Each row is a point on a tangle of strands that fork, close into loops and nearly touch. The rows are in no order.
Two points are linked if the straight distance between their rows is under 72.7. Some points are linked to none.
Z791:  20.1 -33.4  10.9  -6.1  15.2 -42.6  29.4  27.0 -11.8 -29.6 -23.3 -31.4  -7.5  -3.1 -16.5  17.1   4.6 -22.1 -12.1 -45.0 -11.9  15.9  11.3  49.0
Z809:   8.5  -3.1 -60.6 -15.5  14.7  -3.6  -4.6  -0.2 -13.8  -3.6  -8.1   6.2 -30.1   2.9 -24.5 -61.2  21.2   5.2   7.2   2.0  18.0  29.7  11.2 -18.1
Z125:  -1.1 -41.0  22.6  -5.5  24.6   8.8  34.9  25.7  25.6 -49.0 -17.5  -0.8  11.6   4.7  -2.8  26.2   3.5  -6.5  -5.4 -43.4 -20.3  20.4  -7.7  45.0
Z807:   1.9  12.5  20.8  21.6 -22.4  22.7  24.2 -11.5 -26.3   8.2  13.0  35.2   5.0  -1.0   2.4  -3.3 -26.5  23.0   3.1  35.2  24.1  -6.0 -34.4 -16.9
Z261: -31.3  -3.8  45.0   1.4   2.8  15.3 -43.8  -1.2  -8.9  36.5  11.1  19.0  10.6  10.9   6.6  25.0 -15.2  31.2   8.7  20.7  -8.4 -37.0 -11.5   1.6
Z742:  21.4  26.9  26.5  -3.0 -36.2   6.3 -17.8 -29.6 -40.2   5.9  19.1  -7.1 -10.3 -35.9  14.6  33.2   8.1 -16.0  -5.0 -27.2 -25.1 -34.4 -26.0 -10.2
Z873:  30.5  11.3   2.7  11.3 -13.9 -25.8  29.5 -23.5 -41.8  25.4   5.0   7.1 -15.7  11.1  17.0  11.9 -37.0  12.2  11.3   2.3  32.0 -25.9 -14.1 -29.5
Z738:  -0.2  -2.4 -20.2  -8.7   1.1 -15.5   0.4 -23.9   6.2  15.0  14.4  -8.5   2.2  12.1  40.0 -32.6 -16.2  -5.5   7.3   1.0  11.6  -5.8 -10.4 -33.6
Z457:   8.0  44.3   0.8   4.9 -23.8 -15.4 -29.2 -11.3 -51.9  49.0  41.9 -10.3 -20.9 -40.9   7.9  11.5  -2.6  -9.9  -9.7  22.2   5.4 -36.4 -12.8 -10.9
Z750: -28.0   1.5  34.7  15.0 -15.1 -11.1 -41.0   7.7  29.4   8.6  15.0  -5.9  12.7   4.9  -7.4  28.6 -10.9   2.7  -5.6  13.8 -16.8 -25.7  11.6  26.1
Z832:  14.8   3.6  13.3  12.7   8.3 -28.4  25.7  34.8  19.1 -14.6  -0.6 -21.1  -1.2 -28.8  -5.0  23.5  -6.1  -8.3 -20.6   5.9  -5.5 -14.8  38.7  20.6
Z284:  -4.7   0.8  46.8  27.8 -12.2 -13.2  10.3 -11.1   5.6  -6.5   7.3  -9.0   7.7   8.0  -9.3  30.2 -11.1  18.4  -0.6  -1.4 -15.6  13.6   2.8  27.2
Z376: -25.2   5.4 -33.2 -26.2  -6.7  11.3 -52.7   1.1  -5.3  32.9   8.4   3.3 -28.2  21.8 -10.1  -9.7   0.6  17.9  27.0  25.4  -1.5 -47.5   1.4 -33.3
Z153:  -3.0   1.8 -30.1 -16.4  37.5  32.6  -6.4   0.8  35.5 -15.9 -27.8  -5.1  18.0  -2.3   1.4  24.5  -3.4 -10.6   8.2 -11.6  -3.6   7.9  -5.6  -3.7
Z806:  -6.3  11.5  -4.0 -24.2  22.7  35.6 -23.7 -14.4 -14.1  33.7   6.2 -14.8   2.8  -6.4  10.2   6.9  -8.8  25.4  11.3   0.1  -8.7 -37.6 -23.7 -45.4
Z220:   5.9 -13.4  -8.1   9.5  53.8  27.2  14.1  26.4  23.7 -23.8 -26.3  13.3  32.6  12.8  -4.2   2.8  29.7 -18.0 -24.6 -33.3   8.2  39.8  18.1  27.1
Z943:  10.1  -4.4   3.1   5.9   8.8  14.5  38.3  -0.1  -8.7  19.5   1.1   4.9  21.5  13.5  29.8 -40.1   7.3 -26.0  -5.6   6.9  13.7  21.2 -24.0 -28.1
Z972:  -6.2  10.4   2.5   9.7   8.2  -3.8  12.2  21.0  44.3 -25.0  -7.7  -1.1  15.4 -24.6 -16.4  20.3  14.3 -14.0 -35.8 -10.7 -12.3  -2.8  25.6  24.9
Z384:  -0.3  -1.9  -6.2  11.0 -16.7  16.8  -5.1   4.5  41.0  18.8  -9.8  13.6  18.0  26.9  -5.0  -2.3   7.8 -16.2  11.6  41.7  17.2   6.4   7.6 -26.3
Z144: -25.1   3.6  -9.4 -25.1  17.2 -15.6  -3.2 -21.2   9.8  36.8 -28.9   6.2 -12.5  26.7 -21.9   2.6  -8.4  31.6  10.8   6.2   1.4 -19.9   5.4 -12.1
Z645: -13.7 -34.1   6.5 -18.6  33.4  20.7  -0.9  -0.9  60.3 -19.0 -14.3  33.2  29.0   7.9  -1.1  30.3  -3.8   1.7  -7.8  -7.6  -5.3  22.2  -3.5  29.4
Z337: -15.6  20.4   3.2  -0.8 -16.6 -14.4 -32.0 -27.8   6.9  -3.3  19.2  -6.4   1.2 -26.9  22.8   8.2  -5.1   2.5 -12.9  -9.2  -5.8 -24.7  -0.6   8.2
Z350:   4.4 -17.2 -17.7   9.9   2.2 -40.9  -3.3  35.0  -1.4 -32.8 -12.3  -3.1  -6.3 -13.4 -12.3  -8.1   2.3 -15.6   1.2   4.1   1.7  27.0  48.5  35.1
Z726:  -7.8 -38.8   7.8 -16.7  23.4  22.5  16.7   9.6  40.8 -37.2 -23.4  22.6  26.3  18.7   3.1  20.2  13.6 -17.5 -14.0 -30.0 -12.5  40.4 -17.1  39.8
Z607: -37.7  -5.5 -15.3 -29.0  27.7  -3.9 -28.5 -17.4  39.5  42.1 -17.4  32.4  -8.4  40.8 -25.3  14.6  -5.4  29.4  15.5  22.2  -2.7 -20.2   4.2 -15.0
Z530: -24.8  14.7  31.3 -13.1  15.3  25.1 -46.7   2.5 -17.9   6.0  -8.3   0.3   0.3 -22.2  -8.8  30.5  -3.2  24.1  -7.3 -13.9 -21.5 -45.4  -7.7   5.6
Z176:  10.3   1.8   6.9  33.1  -0.4  -5.1  31.7  35.3  -1.7 -40.3  16.1 -16.9   6.6 -16.1   0.3  15.9  22.5 -23.6  -3.9 -42.8 -28.3  32.3  21.3  41.1
Z876:  -6.9  21.0 -22.1  -1.7 -10.3  14.8 -12.5 -41.3  10.6 -15.7  15.6  -3.2  -2.6 -20.4   9.8 -21.9  28.3  -4.3 -16.0 -20.3 -13.6  21.2 -19.4   0.6
Z269:   6.2  -2.8  26.6  15.5  -1.9 -17.7  18.2  -8.9  -7.7 -35.1  -1.6 -17.8  -1.6  -6.7 -15.9  34.1  -3.5  12.8   1.3 -33.7 -18.3  20.8   6.9  33.5
Z89:  -0.2  -4.8   0.4 -15.1   8.9  23.8  -3.9 -22.8  -2.1  25.5   1.2   7.9  -2.0   7.1  10.4   1.0 -12.6  29.9  16.6  15.6   5.0 -19.1 -15.1 -40.8
Z356:   9.2   6.4 -36.5   8.4  32.8  26.5   6.8  -6.2  10.3   8.4  -7.2  -1.4  10.4  24.4  -4.0 -34.3   6.7   4.8  11.5  11.3  15.7  34.0  10.7 -34.7
Z554:  19.9  -8.4  -7.0  20.2  42.9   9.0  17.4  23.5  23.1 -16.9 -26.2  -9.5  25.1  12.5   5.1  29.3  14.5 -13.6 -15.6 -25.6  13.6  27.6  31.1  11.8
Z146:  12.4  -4.9  -6.3  -3.8  20.7  22.3  43.7 -17.5  -7.3  35.5  15.7  11.3  10.9  19.6  17.5 -45.1  -1.4   7.3 -11.1  20.2  23.4  18.7 -32.9 -41.6
Z426:  11.1 -34.4  20.7  -1.1  13.8 -40.3  26.3  16.6  12.9 -45.1   5.6 -26.6 -17.7 -13.4 -18.8  21.8  -2.1  -3.6 -30.0 -37.2 -23.4   8.8   7.0  61.6
Z739: -20.4   9.7  49.2  19.2 -15.9  -4.9 -11.8 -14.2  12.3  26.2   9.4 -16.2  20.8  14.3  -2.5  41.2 -11.8  11.0  -7.1  14.8 -16.8 -15.3 -10.8  16.3
Z583:  12.8   2.9   9.0   8.9   6.7 -25.4  29.5  16.4 -13.0 -14.0  -8.5   0.1   8.9 -11.0  21.2 -27.1   5.5 -25.4 -26.2 -16.0   8.7  17.7  18.6  14.1
Z41:  12.6  25.5  -9.4   3.3   5.0  -9.3  19.6  18.7   8.0  -2.9 -10.8   3.8   1.0 -38.3  -3.8  -0.3   0.4  -4.4 -16.3   9.5   9.5 -20.9  31.0  -4.7
Z294:   8.3  11.2  -0.4  16.1  -6.2  -7.4  16.7 -17.0  -8.1  11.6  21.2  -5.9  14.4   7.0  40.6 -18.8  -7.7 -16.2   4.3   1.6  18.3  12.8 -17.8 -22.3
Z946:   4.5 -41.9  -1.4  -9.3  11.0 -26.8  12.8  22.2  -0.9 -25.2 -39.1 -13.2  -1.1  16.3  -5.6   0.5   3.8 -22.9  -9.9 -31.0   6.7  19.6  11.0  33.5
Z441: -12.2  31.3   2.0  -6.6 -16.1   4.6 -39.5   1.2 -30.2  36.1  12.8 -11.4 -17.0 -28.5  -3.2   0.3  -1.0  -0.2  -1.5  22.4 -10.4 -43.7  -6.5 -14.0
Z217:  10.2  -5.3 -13.0 -22.1  10.5  40.1  28.2 -18.3  11.8  33.0  51.7  -7.4  -3.5  23.0  -2.3 -49.5  10.8  23.1 -13.9  31.0  27.0  12.8 -27.5 -52.1
Z116:  25.9   3.6  51.6  29.9 -26.5 -18.2  64.6  16.8 -20.5 -26.4  22.8 -21.0   3.8  -6.6   3.4  35.1  -6.0 -23.9  -6.1 -42.0 -28.4  15.6 -10.0  27.4
Z255:  23.2  10.5  -1.8  -0.4  12.2 -24.7  22.0 -26.0 -31.8  12.7  -9.8  -4.6 -16.1  -5.1   1.1  13.7 -24.6  25.5  14.6 -14.1  12.0 -15.7   0.3 -23.2
Z471:   2.5   8.5 -45.6 -10.8  34.6  29.2  -8.9   0.1  25.6  -4.1 -21.7  -2.9  11.0   4.3 -14.1 -11.0   3.5  -5.9  13.5   5.9   4.5  19.9   6.6 -16.6
Z701: -15.5  17.8 -18.3 -31.9  22.3  14.4 -23.8  -5.4  -2.3  22.7 -20.5 -21.3  -5.5 -18.8  -6.7  10.3 -10.1   7.2  13.4  -3.2 -15.3 -41.3 -10.0 -20.7
Z805:  -2.9  -3.7 -30.0  -0.1  32.9 -15.2 -10.0  20.0  41.9 -24.1 -21.7   3.9   4.2  -6.0 -23.3   7.2 -12.2   4.8  -6.6  -2.2   8.5   3.3  37.8  27.2
Z989: -11.5  14.8  20.0  16.4 -13.9  40.6  -1.2  -1.8   2.0  17.5  23.9  33.0  15.7  -1.0  10.5  -5.4 -19.0  17.3   8.2  49.6   9.3 -16.3 -27.9 -18.5
Z40:  13.7  26.5 -31.7 -13.7   3.8  -6.8  16.5   7.4 -11.6  10.7 -12.9  -5.6 -17.1 -28.1 -16.6 -22.6   6.1  -6.9   1.4  16.2   1.6  -2.6  14.0 -25.6
Z152:  -4.0   9.1 -11.8  10.9   6.6  11.5  13.0  26.4   3.2 -47.6  -6.4   4.6   9.2 -20.5  -6.2  -3.5  28.7 -24.1  -9.1 -35.2 -17.7  40.3  11.6  38.2
Z559:  -6.9   9.9   2.5 -11.4 -32.2 -45.7  -9.2 -31.6 -25.0  23.6   2.4 -11.4 -20.2  -1.4  -0.7  -5.2 -23.3   1.8  17.8   1.7  -6.3 -19.2  -8.0  -0.1
Z212: -16.0   2.2  -3.5 -11.6 -18.9  26.3 -26.5 -35.9  33.6  -9.0   3.5   3.0   8.4  -1.4  16.5   6.3  24.5 -10.6  -7.3 -15.9 -19.0  10.9 -27.3   1.7
Z540: -21.8  21.8   2.9   8.5 -25.3   7.5 -19.7 -30.2 -12.7  49.8  43.3  12.1  -9.3  23.7   1.3 -24.6 -10.6  20.6  -4.6  47.5  18.4 -21.2 -36.7 -21.6
Z322: -33.8   8.6  27.1  10.6 -22.5  -9.8 -43.3  -7.9 -22.7  34.0  20.6  12.0   2.5  11.8   9.6   4.2 -30.8  21.9  22.0  28.4   1.5 -30.2 -16.1  -0.5
Z939:  15.7 -30.9  14.2   5.1   5.0  18.0  15.1   8.3 -11.3 -24.7 -20.0  38.0   7.1  11.6  16.6 -25.3  12.5  -2.8  -4.4  -7.2  22.2  31.6   1.6  -3.6
Z18:   2.4  -5.6   3.1  23.8   0.2 -21.4  17.2  33.4  -0.4 -14.0 -12.0   2.1   1.3  -1.3 -16.6 -11.3 -12.0  -7.6   9.2  22.8   6.2  17.8  39.6  15.7
Z105:  26.2 -26.9  34.0  32.9  22.8 -38.1  36.5  21.4 -10.0 -29.7  17.9 -14.9  -2.1   6.0   6.3   6.6 -21.0   7.5 -12.6 -26.0   6.8  16.4  24.0  33.6
Z951:  -3.4  -6.3  21.7  11.8 -27.3  14.2   4.5  13.2   5.8 -22.3   2.0  -4.7  16.0  -2.3  17.0  15.8 -11.3  -9.6  28.2   8.0 -15.2   6.5  -7.1  -1.9
Z547:   8.4 -13.8  41.7  10.9 -18.8 -39.2  33.9  19.2  16.6 -29.7  17.1 -30.3 -16.6 -23.9 -17.2  27.2   2.1  -6.0 -26.7 -16.9 -35.8 -12.4   2.7  47.0
Z313:  11.0   2.8 -35.1 -23.8   7.0  43.9  -6.4 -10.5  20.5  23.2  58.5  -5.5  -8.2  20.9 -16.0 -40.9  13.7  28.4   1.8  39.0  18.1 -10.5 -10.4 -59.9
Z527: -12.8  13.3 -20.4 -19.6  -7.1  -3.8 -62.9 -12.9  -9.0  -1.4 -11.6 -16.0 -16.4 -15.5 -15.7  38.5  -0.2  10.6  14.7 -11.7 -13.8 -23.7   3.8  13.8
Z764:  12.5   1.4 -20.2 -19.9 -16.5 -25.2  -7.1 -14.8   4.5 -24.3  -1.8   3.2 -12.4 -39.8  25.5  -8.2  13.1 -25.6 -13.5 -26.7   0.1  -3.5   2.2  11.8
Z371: -18.1 -15.6 -46.0 -33.3  28.3  -1.1  -7.7 -11.2  34.2   8.8 -43.7  22.0  -7.8  36.1 -26.1  -4.1   0.0  13.3  12.7  10.4  13.9  13.5   1.4  -0.6
Z385: -19.6  22.7  22.5  10.7  -2.2  31.1  -0.2  -0.3  11.1   0.2  22.0  17.2  22.2 -23.9  25.2 -12.8 -14.6   1.5   2.3  18.4  -9.4 -19.6 -17.7 -12.7
Z614:  -2.5  10.0  55.8  31.1 -27.5 -17.5  20.0  -0.4   6.7  -9.1  26.5 -18.1   2.8 -12.4  -5.9  40.7  -4.4   3.1 -19.6 -12.2 -28.8 -12.1  -5.6  35.3
Z692:   1.9   6.1 -17.2   2.3 -14.6 -13.2 -12.7 -10.9   6.2 -12.9 -19.6  -4.2  -7.3  -3.8 -23.9   6.4  11.1   3.3   3.9   1.5  -4.0  21.8  13.5  12.0
Z838:   1.9  -2.2  25.1   4.5 -32.6  27.6 -14.8   1.3   3.4   4.7  -8.3   1.6   9.4   8.6   7.8  35.6  -2.3  -1.2  24.1  29.0  -5.3 -19.8 -11.8 -15.2
Z475:  -2.0   3.6 -38.1 -40.7  24.3 -10.0  -7.4 -14.0   6.1  -2.3 -24.9 -14.4 -12.6 -18.8   2.8   3.0 -15.1   6.7  10.5 -18.0  -3.7 -19.1  -5.5 -13.3
Z51: -25.7  12.3  14.0  12.0 -14.2 -14.7 -18.9  19.9  29.8  13.8  -5.2  -7.0   4.0  10.2 -30.7  19.4 -10.7   6.3   8.1  38.5 -15.2 -21.2  23.1  12.9
Z691:   7.7  34.6   9.7   6.4 -25.5   9.7   4.1 -20.2 -28.6   3.0  19.1 -14.1  -2.6 -33.7  15.5   4.0   3.2 -11.6   6.7  -7.3 -22.4  -1.0 -19.0  -7.8
Z914: -11.2   0.2  12.5 -24.0  -4.7 -20.7 -15.2 -16.8   4.2 -15.5 -12.9 -18.3  -4.4 -25.7  -3.4  40.5 -15.0  -7.7   3.2 -38.3 -28.3 -25.0 -13.3  26.6
Z886:   0.6   8.6 -24.7  -8.9  -5.6  46.2 -35.0  -6.5  12.9  35.5  46.8   9.0  -8.5  21.2  -4.0 -19.7   3.1  25.9  10.1  45.9  19.9 -30.3  -8.4 -51.6
Z778: -17.5 -13.5  14.7  -5.5  14.1   8.7   2.0  -6.0  34.1 -12.7 -13.2  23.7  16.2   3.3  -2.7   7.9 -10.9  16.2  -0.1   8.8  -1.7   1.1   7.4   8.6
Z597:  20.1   2.8 -29.8   4.6 -22.6 -15.1  -2.8  -1.7 -16.0 -13.7 -27.5   7.8 -25.0   2.5 -28.0  -9.8  31.4  -4.1  -2.4   0.5  19.7  31.1  30.1   5.1
Z107:   9.1  19.6  -8.6  10.4 -12.4 -27.5  36.2  -1.7 -37.2  25.7   2.1  23.8 -21.0   7.8   2.0  -9.7 -22.7  28.0   1.7  28.9  30.3 -18.3   5.1 -15.3
Z971: -23.9  -2.9  21.3  -4.9 -27.9 -23.6 -14.7 -21.6  -0.8  18.9   7.2  12.8  -1.0   8.0  12.7  -4.6 -26.4  16.2  17.9  17.3  -1.5 -21.2 -13.6  -6.6
Z567:   2.5 -51.0   2.0  -1.1  28.3  -6.3  12.3  41.2  15.0 -25.8 -35.7 -21.0   5.8  40.6 -30.4  15.5  13.7 -18.7 -16.5 -22.3   3.9  36.7  10.3  50.4
Z141:   7.1   3.2  -5.8 -10.5  13.3 -18.3  25.1 -18.9  -6.9  14.5 -33.6  -9.4  -4.3  15.2  -9.7  19.4  -8.5  21.4   9.1  -4.0   4.8  -8.1   5.9 -16.8
Z792:  -4.0 -33.8  20.8  15.6  17.2 -31.7  22.6  43.9  -1.5 -16.4 -19.2  14.3   1.2  20.6 -17.3 -33.1  -1.2  -2.0 -16.6   7.5  19.8  18.1  37.9  29.7
Z17:  10.8 -15.3   0.3 -12.3 -11.2  13.4  19.4  -4.5 -21.1 -24.9 -16.6  15.5  -7.6  -6.6  10.8 -37.1  12.7  -6.0   0.3 -10.4   7.4  21.0 -21.1 -17.4
Z962:  11.9 -21.9  28.5  28.5 -10.3   8.2  17.4  24.6   4.8 -37.8   7.4   4.0  18.4  11.0  24.4  12.2  -4.6 -13.7  15.4 -15.0  -7.2  28.0   5.1  19.2
Z218:  19.4  -9.5 -21.4  -4.4 -19.3  20.1   3.2  -6.4  22.1  18.5   4.5   0.6   1.6  27.9  13.8 -24.9  15.9 -11.4   2.1  28.6  20.3   7.7 -11.0 -49.5
Z881: -13.4  -4.5  17.8   6.7 -22.6  25.1 -20.0 -14.2  26.9  20.9   0.5   8.5  17.4  23.5   4.9  11.3   5.8   0.2  16.1  31.2  -9.0   7.3  -9.2 -12.2
Z787: -12.1  14.8   5.4  25.9 -13.3 -24.6   9.8  11.3   8.6  15.6  -3.6  -5.5   1.3  15.2 -14.7   8.8 -19.9   9.3  12.9  35.4   1.8  -2.5  24.9   8.1
Z387: -39.7   5.6  -8.9 -21.2 -10.3  -0.6 -73.6  -0.7   1.4  42.5  -1.0   7.5 -15.1  20.7 -14.4   1.9   2.4  18.7   5.7  15.2  -4.0 -45.7   2.9 -10.0
Z165: -34.4  -4.9  22.8  -5.9   7.5  26.6 -19.9  17.4  36.7 -20.9  -5.4  21.4   9.8 -14.9 -18.2  29.9  -2.3  14.6   0.1   6.4 -24.5 -23.9   3.0  23.0
Z796:  -8.0  25.2 -15.3  -5.7 -15.6   4.8 -17.4 -16.4  13.0  12.8 -16.1 -23.8   2.1  -4.9 -12.8   2.0  13.9  -6.7   2.7   8.8 -11.2   0.9  -7.7  -8.2
Z487:  20.5  17.0  29.4  21.0 -17.0 -26.0  42.4  -0.5 -28.6 -14.9  24.4 -18.4   6.4 -24.8  20.4  24.8 -11.4 -28.9   0.3 -45.5 -28.4   9.1  -6.0  12.9
Z101:  -9.3   4.0 -27.6 -10.9  -7.6   4.8 -20.4  -5.3  19.1  33.3  17.6  19.4 -20.1  28.1  -2.3 -24.2  -1.9  17.6  19.4  44.5  10.7 -29.7   2.0 -42.4
Z336:   6.9 -34.6   9.4  19.0   4.0   5.1   7.8  49.3  -3.8 -47.6  -7.1  -7.4   8.5  12.7   3.4  -0.1  40.0 -39.4 -26.9 -56.4 -10.6  23.2  13.0  59.5
Z596: -37.0   8.0 -16.3 -23.7   7.0   0.5 -68.1  -9.0  21.2  18.3 -13.2   2.2  -4.5   0.6 -18.8  20.8  -2.8  16.1  -3.4  -1.1  -3.7 -37.6   0.5  12.5
Z626:  23.2 -25.1  37.3  32.3  -0.5  -6.4  54.1  46.5 -24.3 -37.2  12.5 -26.6   4.4   1.3  -5.9  14.9  15.7 -24.1  -4.4 -43.3 -31.8  25.7   2.2  37.6
Z998: -27.1  -6.0 -27.5 -23.9  39.8   1.0 -27.2  -5.2  53.5  14.9 -17.9  21.0  10.7  26.8 -17.2  12.7 -18.6  12.5  11.8  17.0   2.3  -3.1  18.5  -0.1
Z342:  24.1   9.8  -6.3  -1.1 -41.5 -53.3   3.2 -19.7 -36.9  18.5   4.9 -13.8 -24.4  -8.6   4.6   6.4 -15.5 -12.7  19.2   3.5   7.1   2.2  10.8   0.5
Z348:  12.4  -0.2 -28.6   2.5  32.8  28.7  18.2  14.2 -16.0  12.7  -2.1   5.0   4.3  22.0 -15.2 -67.8  16.8  -1.6   1.6  13.1  21.5  36.6   3.9 -37.5
Z857:   1.2   5.2   9.7  14.3 -20.3  -3.3  36.4  11.4 -18.5  13.4  -5.3  31.6  -4.9  15.2  -5.3 -10.7 -25.1  20.7  12.3  49.3  24.6  -4.5  -4.3 -16.1
Z880:  24.9 -11.0 -11.2  -0.8  -8.6 -57.9   8.9 -21.1 -18.9  -2.2 -12.4 -13.0 -13.8   6.4  18.6   0.3 -12.4 -12.6  11.1 -26.7  16.2   2.4  20.7  -5.5
Z325:  17.8  -2.7 -30.7 -30.8  12.4   3.0  10.2  -4.2 -17.8 -15.0 -24.8  -8.8 -15.2 -16.6  -0.5 -15.8   7.3  -3.0  11.0 -16.0  -0.2   7.2  -6.1 -19.5
Z745:  -3.8 -12.6 -27.3 -14.2  -0.9 -44.1  -7.0 -19.5   2.8  -1.4 -10.4  -4.9 -10.9  13.0  21.2 -31.7  -6.8 -10.5   7.5  -9.8  12.6  12.3   5.9  -0.2
Z32:   6.6   1.4 -40.0 -23.2  -8.1  -0.4  -0.3 -18.1 -26.6  -1.7  12.8  -5.0 -36.5  -7.1 -14.2 -46.4   4.2  23.7  21.8  13.1   6.3  13.0  -6.7 -28.0
Z496: -10.5  27.5  -8.6   2.7 -26.9   5.2 -41.0 -10.1 -47.8  53.3  57.0   4.7 -27.5   4.6   0.7 -15.6  -9.0  27.7  -4.9  37.0  21.0 -47.2 -24.7 -27.0
Z982:  12.1 -38.8  29.8  17.7   3.0  15.4   6.6  46.4 -37.5 -38.1 -13.2   9.6   8.6  16.7  13.3 -21.5  35.6 -39.8 -26.6 -46.5   3.4  16.1  16.3  46.2
Z346:   9.3 -48.8  28.3  19.9  21.1  13.9  -0.3  46.2 -29.6 -22.6 -16.9  19.9  19.2  32.9  18.0 -26.9  17.9 -25.7 -15.3 -11.9  26.8  16.7  33.0  27.5
Z949:   0.0 -15.9 -25.0   0.5  58.5  14.9   0.9  24.0  42.1  -8.6 -32.5  21.8  28.1  25.9 -22.2  -3.4   8.8 -21.3  -9.1  -2.4  16.9  43.6  25.1  17.7
Z921:   5.5  -8.7 -18.8  -5.0  38.4   6.3  16.3   0.8  16.1 -26.7 -25.6 -14.3  19.3  -4.6  21.7  17.2   2.8 -13.3  -2.7 -38.3  -2.7  18.1   4.7   8.2
Z247:  13.6  14.2  -5.6   9.3 -25.4 -28.1  -6.3 -17.8   1.8  -8.1  13.8   6.0  -5.9 -27.9  31.5  -8.9   3.8 -17.0 -19.4  -3.9   9.0  -3.8  11.6   2.6
Z592:  -4.6 -19.1  23.7  31.6  15.9   9.9  20.8  23.5  27.2 -29.4  12.3  -1.0  25.0   8.0   0.4  20.4  -8.3   6.4  14.7   0.2 -16.9  34.5  18.0  26.4
Z922:   7.5   1.7  10.8 -18.2 -16.9 -40.7   5.5 -15.9  -0.8 -14.6  -2.3 -19.0  -3.4 -34.4  15.7  23.0  -7.5 -30.8  -8.5 -38.1 -19.1 -16.6  -3.2  18.4
Z470:   5.7 -16.6  13.7 -15.4  -1.5 -21.2   9.7 -15.3  -8.2 -32.9 -22.5  -2.2  -8.2 -11.2 -14.8  23.3 -14.9  12.0   9.9 -31.2 -14.0   1.2  -6.3  22.8
Z682:  16.6 -42.2  30.8  20.9  25.7 -37.0  34.9  31.1  -9.1 -17.9 -14.6   6.0  -3.3  21.3   0.7  -2.1 -16.0  14.3  -8.3  -6.9  21.3  15.1  31.2  26.2
Z117:   4.4  40.4   3.0  10.4 -34.4 -31.9 -23.3 -17.3 -32.7  31.2  29.5 -10.9 -14.8 -44.6  10.2  23.5  -6.0  -9.1  -8.7  14.8  -7.0 -21.4  16.2  16.3
Z558:   6.4 -15.5 -39.5 -13.2   7.6  -7.8 -12.2  -2.2 -14.6 -14.6 -35.8  13.7 -17.2  17.4 -16.9 -35.1  18.5   0.6  -1.3 -12.2  24.6  33.0  14.4   2.5
Z660: -14.7   4.9   8.5 -12.0  -7.4  33.3 -50.2 -36.9  25.4  10.5  -3.1  -0.3   7.3   1.5   6.0  31.6  18.3  12.2  -4.0 -12.2 -15.2 -14.8 -22.2  -4.2
Z31:  12.0  22.9 -22.8   3.0  -9.0  27.3   8.1  -5.2 -17.8  16.2  44.5  -4.8  -4.9 -20.3  15.4 -32.5 -11.7   9.6  -4.4  31.6  20.2 -19.0 -23.4 -42.7
Z994:  31.0   2.1 -22.3  -5.4 -30.0  16.9  15.1 -15.6 -16.5  16.9   7.5 -20.8 -16.3  16.7  -2.1 -25.9  20.5  -1.3  -1.0  20.3  18.9   9.3 -21.7 -46.7
Z794:  15.0  19.7   8.7  11.7 -16.1  -2.1  33.9   4.3 -19.8 -15.0   1.6 -15.6  12.4 -25.0  19.5   5.9   5.2 -26.4   8.4 -25.4 -21.3  14.2  -9.3   0.9
Z662:  -8.2  17.1 -35.7 -19.3   5.2  27.9  -5.6 -17.0  20.9  13.0  -9.1 -28.3   1.0  -0.9 -16.5 -19.1  19.2  -7.0   2.8   2.5  -9.2   8.2 -19.5 -31.6
Z926:  13.2 -53.3  27.5  10.3  32.3  18.9  13.9  32.6  -7.1 -23.4 -15.4  34.9  27.5  28.3  18.5 -11.6  10.6 -12.3   3.3 -17.1  19.7  34.6  13.8  20.0
Z671: -16.9  21.4   2.9 -10.2 -26.5   2.4 -53.2   2.7 -29.3  51.8  28.9   3.5 -20.5 -12.9   1.2 -11.5   9.4   9.0 -18.9  28.2  10.0 -60.6 -19.1 -27.4
Z610: -17.0  17.2 -17.0   2.9   3.7   9.6   1.6  -5.1   7.0 -31.8   2.4   8.2   8.4 -30.2   1.3 -27.3  15.3 -15.9  -5.6 -26.4 -20.2  27.9   1.4  16.0
Z786: -13.5   6.8   9.1  -2.8 -22.0  12.4  -7.4 -39.2  -8.2  54.2  19.0   4.0   1.3  34.7  -0.9 -10.0  -0.7  13.0  14.3  37.0   2.4   0.4 -48.7 -26.5
Z743: -29.1   3.4  38.3  -4.3  12.7  31.2 -66.4   8.1 -27.1  34.6   1.6   8.8   4.7  -0.9   4.4  25.0   6.0  27.6  -7.3  -8.4  -4.2 -33.7 -15.0 -12.8
Z930:  18.6   2.0 -23.6   6.9  11.6  26.4  30.3  16.1 -22.4   9.8  14.9 -14.0   4.8   1.7   3.9 -61.4  21.9 -24.3 -10.3  14.1  19.5  30.7 -14.2 -39.8
Z843:  24.3  32.5  24.3  14.6 -42.5 -16.5  -5.3 -13.5 -24.5  10.0  20.8 -16.6  -8.3 -36.7  10.0  52.4   5.5 -22.6  -6.6  -8.1 -15.3 -30.2   7.6  10.3
Z140: -18.2  22.1  19.4   5.7  -2.6  38.9  -4.3   2.3  18.3 -18.6   4.1  14.4  18.3 -29.2   4.7  12.8   6.5   1.9  -5.4  -8.8 -25.0 -15.4  -9.6   2.9
Z546:   6.2   6.6 -17.0 -26.9 -23.9  25.5   4.2 -17.3 -24.8  -8.6  15.8  -4.4 -26.8 -26.7  -4.3 -41.3   6.7  14.3   6.8  14.4  -5.2   2.1 -29.4 -30.4
Z46:   1.4   1.8 -35.1   1.7  20.1 -18.3 -11.0  24.9  21.2 -38.5 -10.7  -6.5  -5.3 -19.4 -26.7   8.5   8.6 -11.3  -4.6 -10.3  -3.2  24.7  37.9  46.6
Z969:  21.0  20.1 -13.8  20.4  -0.4  11.9  23.9 -19.9 -29.9  22.4  38.1  -3.9   5.8  -2.8  30.1 -13.1 -22.3   9.7   0.9  24.1  31.7  -2.4 -26.5 -40.2
Z782:   2.1 -12.8 -14.8 -12.7   3.8  20.4   6.2   0.6  -2.4  -4.9  -3.8  31.6  -9.6   6.8   2.0 -27.4 -13.1  24.6  27.8  23.2  10.7   5.2  -4.8 -32.3

A piece is all that can be reached along the links. How many separate loops has the piece of each point below (a circle has one, a figure eight two, a Y none), and how many tips (points with one link)?
Z939 | loops 0, tips 3
Z125 | loops 0, tips 2
Z212 | loops 0, tips 2
Z597 | loops 0, tips 5
Z567 | loops 0, tips 4
Z994 | loops 0, tips 2
